Each row is a point on a tangle of strands that fork, close into loops and nearly touch. The rows are in no order.
Points whose rows are less than 55.5 apart are linked; no others are. Some points are linked to none.
J623: [  5   7 -19  -4   5  15 -11   7  -4  10  -3  -6  13 -11   0  -1  17 -17
  17 -18   0 -26 -26   1   5  12  -5   0   5  -4   9 -23  12  -3 -19  16
   2 -12  14   8 -21]
J765: [  7 -41   1 -15   9   6  -3 -14  22 -23   4  -9 -10   3  11 -10  -8  25
  -6 -21   1   5  17 -22  -1 -15  16  16 -15   4  17   8 -19  15 -15 -11
  -2  -6 -27   2  15]
J182: [  2   3   6   7 -11  -4   1 -20 -16 -20  -8  -6 -14   5 -18   3  -8  -4
 -12  26  24   5  16 -17 -16   6   4  -4   4   2  -1   5  -2   1  13 -21
  -1  18   2  -3  15]
J298: [ -9  -1  10 -18  12   2  -9  -8  37  -8  24 -10  -1   9  19  -6 -12  -5
  -3 -29 -11  20 -11  -4  10  21  -5  -7   3 -18  13  13  -9   6 -25 -12
  -5 -18   2  -7  33]
J543: [  1  42   8  17  -4 -12  17  20 -26  19 -12  -1  19  -4 -11   5  -1   5
  -3   2  -6  10   6   9 -12 -15 -11  -3   2   6 -18  -3   2 -18  29   3
   7   5  11  11   0]
J634: [ -1 -10 -10   7   1  -2  -2  23  -6  12  -7  13   5 -12   3   4  -3  26
   8 -10 -14 -17 -18  19  15  -3   0  -1  -8  -2  -2 -16  12 -32   0  17
 -12 -20   2   4 -38]
J219: [  9 -24 -14  -3   1  20 -12 -13   1 -21  13   6   7  -6  -1  10   6 -18
  -9 -10  19  -8  10  -6   2 -16  15   8   6  -3  11 -14   1  15 -14 -11
  11  13 -17   2  18]
J367: [  1   3 -15   8  -2   7  -5  -1  15  10 -23 -11  -4  -3  -3  -1   2 -16
   6   8   6 -13 -19   2  -4  15  -4   2  12  11   6  13  12  15  -7   8
  -4   0  13   8 -20]
J739: [ 14 -23 -13  -4   5  23  -4 -14  -4 -25  -4  -9  -8 -14  -1  -7  15 -18
  -6   6  17 -12  -9  -6 -16  15   7  17   6  26  18 -17  26  10 -21   6
  17   7   6  -4  -4]
J865: [ 14  12  -5   1  -4  10  11 -12 -10  -5   7   0  -9  10  -4 -10  -2  16
  -4   0  -1   7  -6  -1  -5  28  11  11 -29   8   9  -7  14   1   6  -4
   4 -16  17   0  18]
J585: [  3 -45 -14 -16  13   5  10  -4  17 -17  -9  -4 -11   2   9  -9   5  26
   8  -8  -4 -11 -16  -1   8  -5  13  21 -15  15  22  12  18   6  -5  10
  -7 -19 -18  -3 -27]
J818: [  4  11  -2 -22  14   6 -10  -7  13  10  16  -7   2   2  17  -4   9 -20
  14 -12  -6  -7  -9  -6   2  26 -16  -2   2 -12   9  -7  -3  16 -26   9
  11  -8  14   5   9]
J915: [  3  -3   1   9 -13  -3   0 -18  -1  -4  -6  -8  -3   9  -8 -10   0 -17
  -3  17  12  -3   4 -11 -10   0  -3  -2  -2   5  -1  12  -3  13  -2 -15
   8  20  -1   1   7]
J726: [ -4  -8 -15  12  -4   9  -3  26   3   9   2   8  10 -15  -9  18  -2  17
  -2 -20 -19  -3 -20  25  17   2   2   5   1   3   4 -19   8 -25   4  18
  -1 -25   2   1 -23]
J959: [ 13 -13   8  -5   9  -7   5  -2   2  17   2   6   8  15  11 -18   8   9
   7 -10  -7   1  12  -4   4 -33  10  12 -18  -3  -3   5 -21  17 -11   3
   2   2 -30   2   2]
J912: [  3   8  14  -6   1 -25  13  10  -2  25   4   4  -3  13  13 -14   0  24
   3  -1 -11  16   5   0  10 -11  -9   0 -19  -6 -15   2 -14  -6   5  11
  -7  -7  -9  -6  -5]
J512: [-21   3   0   1 -12   2 -11   4  14  -8  -8   2  -6 -12  -2  18  -8   4
   9   9   5 -14 -22   8   8  12  -5 -14  15  -5   0  12  13 -25   1  13
 -18 -14  15  -2 -40]
J124: [ -9 -10 -18  14  -6  11  -3  19   3  -3  -3   7   5 -13  -9  25 -11   8
  -8  -9  -5  -4 -15  19  13  11   8  -5  16   0  10 -11  14 -20   3   9
  -5 -10   6  -4 -19]
J131: [ 14  26   4  12  -4  -1   5  14 -23  27   3  13  20   4  -7 -16   7  -1
  -9  -2 -13   0   8  13   1  -9   1  -3  -8   0 -12 -24  -5  -3   7   4
   7   5  -4   4  -4]
J690: [  3  32  11  15  -4 -11   7  27 -26  30   0   9  13  -9 -14  -4   4  -8
  -4   0 -12   5  15  12  -5 -20 -10 -13   6  -5 -27 -13  -8  -7  21   6
   1  10   5   5 -10]
J541: [  9  25  -4  21 -13   1  -5   6  -5  19 -10   1  11  -1 -20  -2  -5 -23
  -4  -3  -3   2   3   7   0   3  -5 -15   9   6  -4  -6   2   3   3 -15
   6  10  -4   6   2]
J169: [  5  11   2   2  10   7  -2  -6  21   0  12   1  23  16 -15   2  -8   7
  -3 -38 -28  20  -8   5   7   4  -2   5   0  -1   7   4  -3   0   1 -13
   3 -25 -11  -2  43]
J548: [ -9  33  18   2   7 -18   2  24   0  15  15   0   8  -2  -1   2   3 -28
   7  -5 -16  20  26   1  -6 -27  -3 -12  25  -6 -20  10 -28  -2  19  -3
  -2  10  -7  -3  10]
J841: [ -3   5   0   1   6 -12   8  15 -12  12  14  15   4  -5  10   9   1   5
   0  -5  -5  -2   8  13   6 -15   0   1   4 -14  -5 -20  -6 -12  -1  19
  -5   1  -7  -5 -14]
J90: [ 10   5  -2 -20   9  12   0   0  21  11  22   0   9   0  10  -8  10 -13
  10 -26 -22   0 -18   0  10  27 -15   2   2 -12  16 -22  -3   8 -16  10
  16 -20  14   3  26]
J17: [ 10  -7  -3  15  -9  -5   9  -6 -34  17 -16   6   7   2 -11 -21   9  -3
  -9  20   7 -16   4  -2  -6 -16   9   7 -14   9 -17 -12   7  -5   9  -4
  15  22  -6   0  -5]
J293: [ 18  -9   9 -11   7 -11   3  -2 -20   4  10   8 -15  -3  23 -23  21  10
   4  14   9 -27  10  -9   6 -16   3   9 -24  -4  -7 -32  11  -5  -8  17
  15   7  -6  -2  -8]
J945: [  9  12  -9   8  -2   6  -9   0  -8  11   0   6  13  -2 -13   4   3 -32
   0  -4   7  -4   3   5   5   5   3 -15  17  -7   2 -16  -4   8  -6 -11
   7  11  -5   5  13]
J520: [ -3   0 -20   8  -2   7  -9  -5  -3   4 -34 -11   4 -13  -5  -6  11 -11
  11  16  11 -29 -26   2  -3   6  -4   6  10  15   0  -3  20  -4  -3  10
  -3   4  18   7 -39]
J299: [-13  20  -2  13  -4  -6  -1  17  -7  11  10   9  13 -22  -6  27  -7 -22
  -8   7   7   9  14   5  -7 -11  -4 -14  30  -9  -2  -8  -5 -15   8   3
  -3  14  10  -1  -3]
J224: [  2 -55  -5 -12   7   0   5  -9   7 -26  -9   2 -16  -2  14 -14   9  27
   4  10   0 -15  -1  -5   4 -17  12  15 -25  20  12   6  14   7  12   3
   4  -6 -15  -1 -18]
J875: [  9  -9 -17   4   2  19   6  -8  -1  -7 -21 -14  -7 -10 -12 -14  11 -14
  -2  13  14  -7  -5  -3 -10  21   6  12   6  29  16  -7  28  14  -5  -3
   9   8   5  -1  -7]
J84: [ -3  -7 -16  19  -7  14  -4  16  -5  -3  -7   9  20 -12 -15  16 -10  -8
 -15   2   6  -9  -5  18   7  -4  11  -3  16   5   2 -17  17 -15   6   3
   0   2   0   1 -16]
J309: [  9  12  -5  10 -11   5  11 -14 -14  -5 -10  -4 -13   6  -7 -17  -1  17
  -1  22   3  -1  -6   0  -8  24   7   8 -25  14  -6   3  19  -9  15  -3
   2  -2  24  -3  -4]
J996: [ -2  10  19   0  -9  -7   7 -19 -18 -23   4  -4 -19  11  -7   2  -7   8
  -9  25  12  13  19 -14 -17  10  -3  -9  -8  -3 -10  10  -1  -4   9 -17
   0   6  11  -4  22]
J424: [  4   2   9 -10   1   3  -8 -20   4  -2  13   2  -5  12  11   0  -3 -13
   4  -3   6  11  18 -18  -4   1  -3   0  -4 -12  -4   2 -21  17 -17 -14
   1  10  -1  -1  26]
J325: [ -1 -15  -6  -5   5  -2  13  15   7  17  -7   2  -8   5  13 -15  -8  36
   5  -8 -24  -8 -22  14  20  11   2   6 -25   4  -3  -4  11 -11  -5  17
  -9 -28  -3  -7 -25]
J381: [ -2  33  10   5  -8  -3   1  15 -27   7   9   9   5  -8 -11   9  -4 -14
 -13  12   2  10  22   3 -11  10  -7 -15  10  -4  -9 -34   2 -12  10  -2
  11  13  18   1  17]
J808: [ -5  17  -5  -3 -12  14   1  22 -10  -5  18  11   2 -23  -5  20  -5  -2
  -5   3   1   7  -6   8   2  30  -5 -15  13  -8   2 -30   9 -18   5   7
   4  -7  25  -6   8]
J271: [ -4  38  30 -10   3 -21   4   2  -3   8   5  -2  -3  17   2  -3  -2   5
   9   1 -11  26  15  -2  -8  -2 -12 -11  -6 -10 -15  16 -15  -6   7  -7
  -5  -3   2   0  15]
J379: [ -6  25   0  19  -7 -12  12   4 -16  -1 -24   1  13   3 -28  14 -11  -3
 -10  19  11  12  16   4 -15  -4  -5  -1  14   9  -5  12   3  -8  26 -12
   1  15   1   0   9]
J877: [ 13 -28   3 -12  12  -5  -4 -12  15   7   4   0   8   9  17  -7  13   1
   7 -19   1  -6  14 -14   5 -34   0  14  -2  -3   1   8 -26  24 -24   0
  -6   9 -30   4   7]
J30: [  5  22  -1  -3  -2   7   0  -5   5   5  -8  -8  -6   3   0 -14  -1  -9
  13  -2  -2   9  -6  -3 -11  31  -6   0  -7  14  13   5  -2  15  -4  -1
  10  -3  17   4  13]
J333: [-10  17  15  -4   4 -17   7  26  -9  19  14   6   0 -11   8  16  -1   0
   3   5  -8   8  16   4   1 -18  -4  -4   9 -16 -12 -10 -14 -19  12  14
  -8   5   4  -7  -9]
J193: [ -3  11 -11   4  -8  16  -4  10 -16  -6  14   9  -3 -16  -2  11  -3 -11
  -4  -5   8 -10 -11  10   3  35  -6 -15  11  -8   6 -39  18 -21  -8   6
   5  -6  24   5  -4]
J922: [  0 -25 -10 -11   8  17  -9 -18  -3 -30 -12 -14  -8 -17  -1  -2  21 -16
   3  15  20 -29  -7 -16 -14   3  10  10  12  15  15 -13  23   5 -10   7
  15   4  10  -5 -18]
J679: [ -7 -28 -14   8  -5   4  -4 -18   4 -19 -13  -4 -10  -1   0  -2   6  -1
   0  17  13 -15  -6  -3   5  -8   9   5   3   5   2  12   6   6   5   0
  -4  10  -5  -6 -21]
J8: [  3  -8 -20   1   0  17  -2 -13  17 -11 -25 -13  -9  -7  -7  -3   5 -19
   3   9  18  -6 -17  -2 -11  19  -6   8  18  20  15  11  21  17 -13   8
  -3  10  15  -2 -22]
J834: [  0   4  18  -7  -7  -6  -1 -21  -3 -14  13  -9 -17   9  10  -5  -3   7
  -3   9  14  10  23 -24  -7   1  -2  -5 -14  -6  -2  12 -18   6  -2 -14
   0   7   0  -5  23]
J540: [ -8  10   8  25  -5 -18   4  -5  -3  -5 -28   2  15  15 -29  11  -9   4
 -14  15  11   9   9   3 -17 -22  -3   1  13  11 -12  34  -1   0  26 -18
  -7  26 -12   6   4]
J900: [  1  -2  -7   0   2 -10  -4  16   3  20 -14   9  -7  -8  12 -10   3  28
  17  -8 -15 -17 -23   9  12   1  -6   1 -16  -8  -9 -10   8 -19  -3  20
 -12 -28   3   6 -40]
J578: [ -4 -24   6   5  -6 -17  13  -2 -11  -2 -15   6 -15   1   8 -22   6  25
  -1  16  -3 -20  -4   1   7 -17  -3   3 -22   9 -19  18  10   2  14  -2
  -5   6  -7   0 -25]
J884: [-17  11  17 -12  -2  -7 -17  -7  27  -5  12 -14  -3   9   8  14  -8 -23
   5 -14  -3  29   7  -6  -2   2  -1 -21  22 -17   0  34 -24   9 -13 -26
  -6  10  -8  -1  25]
J938: [  0   8 -18  -5  -1  20  -8   9  -6   5  13   3   1 -12   3  -2   9 -14
   4 -21  -1 -17 -27   7   8  32  -5   0   5  -7   5 -37  11 -10 -16  15
   6 -21  29   8  -1]
J455: [  6  41  27  -5   1 -23   6   2  -7  25   2  -1   1  15   7 -15  -1  14
   8   0 -19  17   5   2  -3  -5 -18  -3 -20  -4 -19  10 -13  -7   8   2
  -1  -6   0   3   3]
J36: [ -7  -8  18  -5  -2 -28   4  -3   4  15   0  -2 -20  18  13 -13   4   5
   5  12   2 -13   0  -8   0 -18 -18  -6  -8  -8 -23  33 -21  11   4  -4
 -12  13 -13   4 -16]
J742: [ -1  24   3  13 -13  -1   3  11 -24  13  -5  12   6 -13  -5   3  -5  -1
 -11  18   1   1   6  10  -5  13  -7  -9   5   2 -11 -26  10 -21   7  -1
   4  13  21   1  -8]
J263: [  0  18  -8   4  -7   4  -6  12  -9  13 -10   4  -9 -13   4  -3   0   8
   8   2  -4  -7 -19  16   2  18 -13  -9  -7   4 -15 -14  11 -14   0  12
   0 -16  23  10 -26]
J697: [  0  -3 -13   6   1  10 -11   0   5   6   4   3  19  -1  -6  15   1 -23
   1 -14   3  -2  -6   6   9 -10   2  -6  15  -6  10   0  -7  15  -5  -3
   1   6 -12   4   6]
J569: [  3  -8  -6  -7  -1  17   9   0   1   0  14  -6  -7   5   3 -10  -1  14
   3  -7  -4   9 -13   1   3  27  11   9 -18   2   6 -10   7   3  -6   4
   0 -19  11  -1   7]
J753: [ -7 -27  -9  -7   9   4  -6 -22   0 -22 -12 -13 -14  -9   2  -4  14  -3
   3  25  18 -29  -5 -14  -1  -2   8  12   2   8  10  11  20   3  -3   3
   5  10   7  -3 -26]
J478: [ -5  -7  -2  -2  -4 -11   3  -2  -5   4 -16   2 -21   4  16 -12   8  14
  11  15   9 -21  -9   1   6  -3  -6   4 -13  -1 -10  15   7  -1   0  10
  -8   2   7  -2 -28]
J851: [  7   1   2  14  -2  -5   3   4 -24  17  -7   3  10   9  -6 -19  11  -2
  -7  10  -6  -7   7   3   2 -20   3   0 -10   1 -15  -9  -4   6   6   3
   2  16  -8   8 -10]
J326: [ -1   3  17   8  -5 -19   4  -5  -6  13  -4  -8  -6  20  -3 -14   8  -5
  -2  12   4   0   8  -7  -7 -23  -5  -4  -6  -4 -23  23 -22  21   5  -8
 -11  26 -14   6   0]
J961: [ 13 -14  -4  -5   5  16   0 -14   9  -5   4 -11   0  11   3 -16  12  -1
   4  -1   1  11   3 -11 -18   8  -3  20 -11  13  12   7   0  29 -14   0
   7   0   7  -5   9]
J241: [ -6  -4   0  18  -8 -12  15 -11 -10 -17 -26   2   2   9 -23   2 -12  19
 -16  24   6  -2   6  -3 -15 -14   3   1  -4  14 -10  37   8  -1  38 -17
  -4  17  -7   2  -4]
J477: [  9 -32  -5  -2   5   6  -8 -11 -21 -12   5  -7   4  -9   4  -4  11  -4
  -9  14  13 -21  15 -13   1 -22  10   9 -11  11   2 -17  11   5  -3  -2
  23  19 -11   5   5]
J566: [-21  14  -1   2 -13   4   2  30  -6  -1  14   2  -4 -33   4  29 -15   2
  -2   8  -4   8   0   7  -1  18  -4 -10  16  -8   9 -13   9 -34  10   7
   0  -8  26  -3  -4]
J29: [ -5  -5   1 -17  18  11  -3   1  35   3  25  -6   6   3  10  -8  -2  -5
   4 -33 -24   9 -18  -2  14  18 -13  -2   5 -16  11  -6  -4   2 -22   2
  10 -27   6  -4  34]
J598: [ -6 -19 -10   1  -1   7  -7   3   2 -25   8   9   8  -9 -11  35  -9  -4
 -12  -1  12  11  14   1   2 -10  16  -6  16  -1  11  -2  -7  -1   2  -9
  -8   7 -15  -7  13]
J835: [  4 -45  -1  -2   0 -12   6  -1  -6 -13 -20   4  -8  -4   3 -23  11  22
  -2  20  -5 -25   2  -4   9 -28  12  11 -24  19  -4  13  18   1  18   0
   5  10 -17   3 -24]
J187: [ -1  31  21  -7   2 -19   1   1  -1  13  21   6   4  12  -1   0   1 -16
   9  -7 -14  20  16  -3  -3 -23  -5 -10  10 -11 -24  14 -25   2   4  -9
   2   3 -13  -3  19]
J337: [  8  27 -11   6  -4  10   3  -7  16   3 -23 -14  -5   6 -17 -15  -5 -12
   6  -5  -3  10 -17  10  -1  24  -4  -3   0  20   6  18   5  17   7  -5
   6  -9   7   9   4]
J167: [-20   6   4  -7   2  -7   5  27   5  -1   3   3  -7 -21  11  26 -13  17
   2  11  -5   9  -4   9   7  13  -8  -8  14 -10   2   0   4 -27  15  11
 -12 -11  21  -7 -13]
J830: [  2  -3   0   7  -9   4   8 -12 -10   3 -15  -5 -18   1  13 -22   9  12
   0  22   3 -17 -15  -1  -3  16  -1   7 -14  10 -12   3  16  -1   6   3
   2   3  20   1 -19]
J246: [ 13 -31  -7   1   6  21  -3  -9 -16 -21  15   4   8  -5  -2  -2  12 -10
 -10  -5  13  -9  16 -10  -1 -19  19  15  -7   5  10 -30   3   8 -12 -10
  20  10 -18   3  18]
J259: [-10 -14 -11  -2  -2  14  -9   7   9 -20  14  10  14 -10 -14  37  -8 -22
 -11 -19   3  13   6   6   1 -11  11  -9  34 -12  11  -8 -12   2   0 -13
  -5   6 -15  -4  24]
J658: [ -2 -10  -6   0  -5  15  -3  -5   5 -22   4   2  13   6 -13  20 -13   2
 -11  -6   0  22   6   1  -1   0  13  -1   4  -1  10  11  -5   8   2 -15
  -7  -2 -11  -9  21]
J670: [  7  -3   5  -7   5  -6   7  14  -9  15  11  17   3   2  14  -4   5  17
  -1 -11  -7  -7   3   7  13  -5   4   6 -15 -16  -3 -28  -5  -8 -10  19
  -1 -16  -9  -2  -2]
J635: [  9  15   3  13   1  -9   2 -10  -1   8 -20  -4  11  21 -15 -10  -3  17
   0  -2  -6  12  -5   7  -6 -12   0   7 -17  15  -7  33   3  10  21  -7
  -2   0 -14   3   1]
J174: [ 14 -12   3 -10   7  -7   8   7 -17  11  12  11  -3   1  21 -14  13  20
  11   1   0 -17   1   3   9 -12   6   8 -24 -10  -3 -24   5  -6  -8  16
   3  -5  -9   0 -16]
J158: [  8 -20   6  -8   6  -4  -1 -16 -17  -6   6  -4 -11  -7  19 -16  18   7
  -4  20  12 -28   6 -19  -2 -13  -1   8 -19   1  -8 -20   6  -2  -6   3
  18   7   0  -5  -3]
J555: [  1  12   6  -7   1   1  -3   4  -2  -8  16  14   8   0  -8  21   0 -18
  -6 -12  -3  23  22  -1  -7  -5   8 -11  12 -15   0 -10 -16   7  -1  -9
   2   5  -4  -8  38]
J329: [  6  31  -5  17 -16   1  -3   9   9  13 -25 -12   5   7 -22  -4  -4 -22
   5  -6  -6   9 -11   9   7   8 -10  -9  14  17  -3  17   4  11  11 -10
   8   4   4  11  -6]
J415: [ 10 -29  12 -17  13   3  -4 -19  20 -15  13  -9  -2  11  19 -13   5  11
  -2 -19   0   3  23 -24  -9 -22  -1  20  -8   2  13  15 -29  26 -21 -10
  -1   7 -25   7  14]
J9: [-11  12  12 -16   3  -1 -18  -5  26 -11  15  -6  -6  10   5   3  -9 -11
   5 -12 -14  25  -3  -8   3  12  -6 -14  11 -12   9  21 -11   8 -17 -22
  -6  -5   0  -2  39]
J550: [-18   7  -5   5  -5  -1 -16  -8   7  -3 -11  -2  -9 -10  -3   9  -2  -9
  13  14  15 -21 -18   1   8   2  -8 -16  15  -9   2   9   5 -13   0   7
 -11   2  11   3 -35]
J82: [ 10 -10  -4   0   3   8   4 -19  -2  -5 -12 -15  -9   7   1 -18   9  -7
  -2  15  13  -1  10 -15 -17   4  -4  12  -8  13   1  13   7  26   0  -3
  13  12   3  -4   5]
J497: [ 10   1   3 -13   7  11  -3 -19  14   2  12 -12  -2  11  16 -13   8 -11
   8  -7   4   7  14 -16 -15   6  -5  11  -8   2  12  14 -15  29 -22  -2
   4   6   4  -4  22]
J929: [  6 -36 -20  -9  12  26 -14 -12  14 -22   4  -4   6   0   4  10   7 -16
  -5 -18  13  -4   3  -7  -3  -6   8  12  10  10  24  -1  -2  22 -20  -3
   4  -1 -13   3  14]
J248: [  6 -30 -16 -12   6  14   5  -2   9 -10  12  -1  -5   3   7  -5   4  12
   2 -17   2  -2 -14   4  12  16  14  17  -7   4  21  -8  12   6 -10   8
   3 -19  -2   1   0]
J673: [  1  -6   5  -7   4  -6  15  26  -4  12  13  13   1  -5  11  10  -4  31
   2 -19 -20   4  -4  12  14  12   3   2 -12 -11   1 -31   3 -21  -3  21
  -9 -25  -1  -1 -10]
J380: [-13  17  10  -3  -7   2 -13   5   5  -3  10   1  -8   3   0  14 -12 -12
   1  10   2  13   1   2   1  16  -6 -19   7 -11   0   4  -4  -1  -8  -3
  -3   3   6  -3   5]
J294: [-14  15  15  -1  -5  -9 -10  -7  12  -6   0  -6   0   7  -2  17 -16 -22
   1   7   4  21  10  -4  -5   2  -1 -14  18  -5  -3  23 -15   6   0 -15
  -8  10  -2  -4  10]
J391: [  1 -31 -16 -10  12  11  10   2  16  -8  -5  -3  -9  -3  11  -3   4  25
   7 -11  -5 -11 -28   0  11   9  11  23 -14   8  19  -1  23   2 -12  18
  -6 -23   2  -6 -19]
J175: [ 10 -43 -17 -13   9  14 -12  -9  15 -27  14  -2   4   4   9   3  -3  10
  -6 -30   7  -2   7 -13   3 -10  15  22  -2  -1  26  -1  -9  17 -18 -11
   1  -7 -20   1  17]
J748: [  3  25  10   3  -2  -3   1  11 -18   0  10  13  10  -4 -10  13  -2 -15
 -10   3   3  17  27  -1 -11  -2   0 -10   5 -10  -4 -20  -8  -4  10  -4
   3  10   5 -14  31]
J568: [  2  17   4   5 -10  -1   2  12 -13  10  -3   4  -6  -1   0   0  -1   7
  -3  13   0   1  -4  11  -1  15  -4  -7  -7  -2  -8  -7   6 -12   8   9
   0  -3  12  -2 -10]
J366: [ -3  34   2  17  -3  -9  14   9 -15   5 -12  -2  14  -7 -17  20 -12   1
  -4   7  -5  19  15   9 -11  -1  -4   5   7   7  -4   4   7 -14  33  -3
   2   4   7   5  14]
J906: [  5 -14  23  -4  15 -26  11  -2  13  20   2   5  -4  13  20 -19  -8  16
   6  -7  -9   0   6  -9   7 -30   0   5 -17 -13 -11  10 -30  10 -15   8
 -17  -6 -33   6  -2]
J625: [  7   5   1  15   0 -11  15 -21  -7 -12 -24   2  -7  19 -16  -8 -10  19
 -12   9   5   2  -1   4 -13   1   5   4 -14  20 -10  37  11   5  32 -11
  -2   4  -7   6   0]
J430: [ -6  -2  -7  -1   2  12 -13   5  23  -5  16   5  15  -1  -9  26  -7 -23
  -4 -24 -11   8  -9  13  11   1   5 -15  31 -12  13  -1 -13   4  -6  -4
   0  -3 -11  -4  20]
J287: [-16   3   2  -8  -6 -10  -1   8   7   3  -2   5 -11  -9  10  12 -12  27
   6  11  -1  -5 -20  11   9  11  -8 -10   1  -5  -8   6   6 -25   8  12
 -16 -17  17  -6 -35]
J384: [-15   7 -11   5  -3   0 -10  -8  -7   2 -22  -1  -5 -14  -4  -7   2  -9
   6  22  19 -34 -22  -4   0   5  -7  -6   8   0  -8   1  10 -18   0   9
  -8   7  17   5 -39]
J767: [ -9  14  11   1   0  -7  -9  -2  10 -10  10   3   7   2 -12  21 -10 -20
  -3  -5   2  26  24 -11  -8 -12   7 -10  22  -7  -2  10 -22   3   8 -20
  -6  17 -12  -1  34]
J850: [-10 -33 -11   9  -5   1  -4  -7   2 -26  -6   3   3   0 -11  23  -9   5
  -8  15  12   0   7   5   2 -12  14  -1   9   1   6  16  -3  -3   9  -5
  -5  13  -8  -3  -9]
J439: [ -5  15   6 -12  -1   1 -12  -3  15   4  11  -8  -6   1   9   7  -2 -18
   8  -6  -1   0  -7   2   7  19  -9 -15   9 -12   2  10  -3   7 -14   2
  -1  -5   9  -2   5]
J368: [ -4   2   2  -1  -1  17  -1   1  27   4  16  -3  13  12  -9  -2  -3  -3
   3 -36 -31  20 -13  11  16  16 -10  -7   9  -7   9   2   2  -5  -7  -7
   7 -28  -3  -2  33]
J157: [ -9   7  -9  21  -8  10  -4   9  -9   1  -2   8  19 -18 -17  19 -13 -21
 -14   9  13  -2   1  12  -2   0   3  -7  31   0   5 -19   5 -16   8   2
   2  17   3  -1 -11]
J755: [ -5  -9  -1  -8   3  -3  11  19  13  12   9   3   2  -3  11  -4  -8  33
   0 -18 -28   3 -16  13  20  11   5   8 -15  -7   1 -14   9 -17 -15  15
  -5 -35  -3   0 -11]
J348: [-16  31  18   1   4 -19   5  29  -8  19  13  -7  -2 -16   5   9  -3 -15
   7   4  -2  18  25  -1  -8 -23  -4  -7  14 -16 -15   3 -23 -15  29   3
  -5   9   7  -3  11]
J553: [ -2  -5   2  -3   5  12  -4  -8  19 -15   4   2  12  14  -6   9 -17   8
  -8 -27 -10  21  -1  -1   2   2   9   3   0   5  10  12  -7   4  -1 -18
 -10 -13  -9  -5  33]
J838: [ -6 -21   1  -9   9 -17  -6 -16   9  -9  -7 -11 -10   5  17  -4  17   1
  15   8  14 -24   0 -18  -1 -19  -8   6  -2  -3  -4  24  -7  11 -10   3
  -5  15 -10   0 -21]
J853: [  1 -10  18  -6  12 -27  14   6   3  22  -4   5  -8  16  27 -12  -2  24
   5  -1 -14   1   1  -4   9 -17  -4   8 -19 -13  -6   7 -20  -3  -9  15
 -11 -11 -17   0 -15]
J533: [  7  29   7  -2  -7  -1   3 -23   3  -7  -6 -14 -18   9  -9  -7  -9  -6
   4   8  11  12  -1  -9 -12  31  -4  -7 -12  10   5  17   6  10  -3 -14
   1  -7  16   2  22]
J61: [  5  -4   8  11  -1 -15   4   0 -16  13  -2   2   4  17  -9  -8   5   3
  -7   9   5   5  17   2  -5 -31   4   0  -4   2 -19  14 -15   9  14  -8
  -6  15 -22   4  -2]

A tip is a point with one link. Name the tips that can be reached along the links from each point below, in the order of the rows.
J325 | J299
J875 | J623, J263, J533
J366 | J17, J36, J635

A piece is two or more points that can be reached from each other along the links. Count, over all rows, the pieces, the separate loops (a circle has one, a figure eight two, a Y none), the forks (points with three links) and the tips (points with one).
pieces | 5
loops | 4
forks | 5
tips | 7

How many points has the smallest loop of links through each point below? Write none if it is on no loop.
J912 | 23
J29 | 9
J309 | 11
J996 | 8
J84 | none
J61 | none
J384 | none
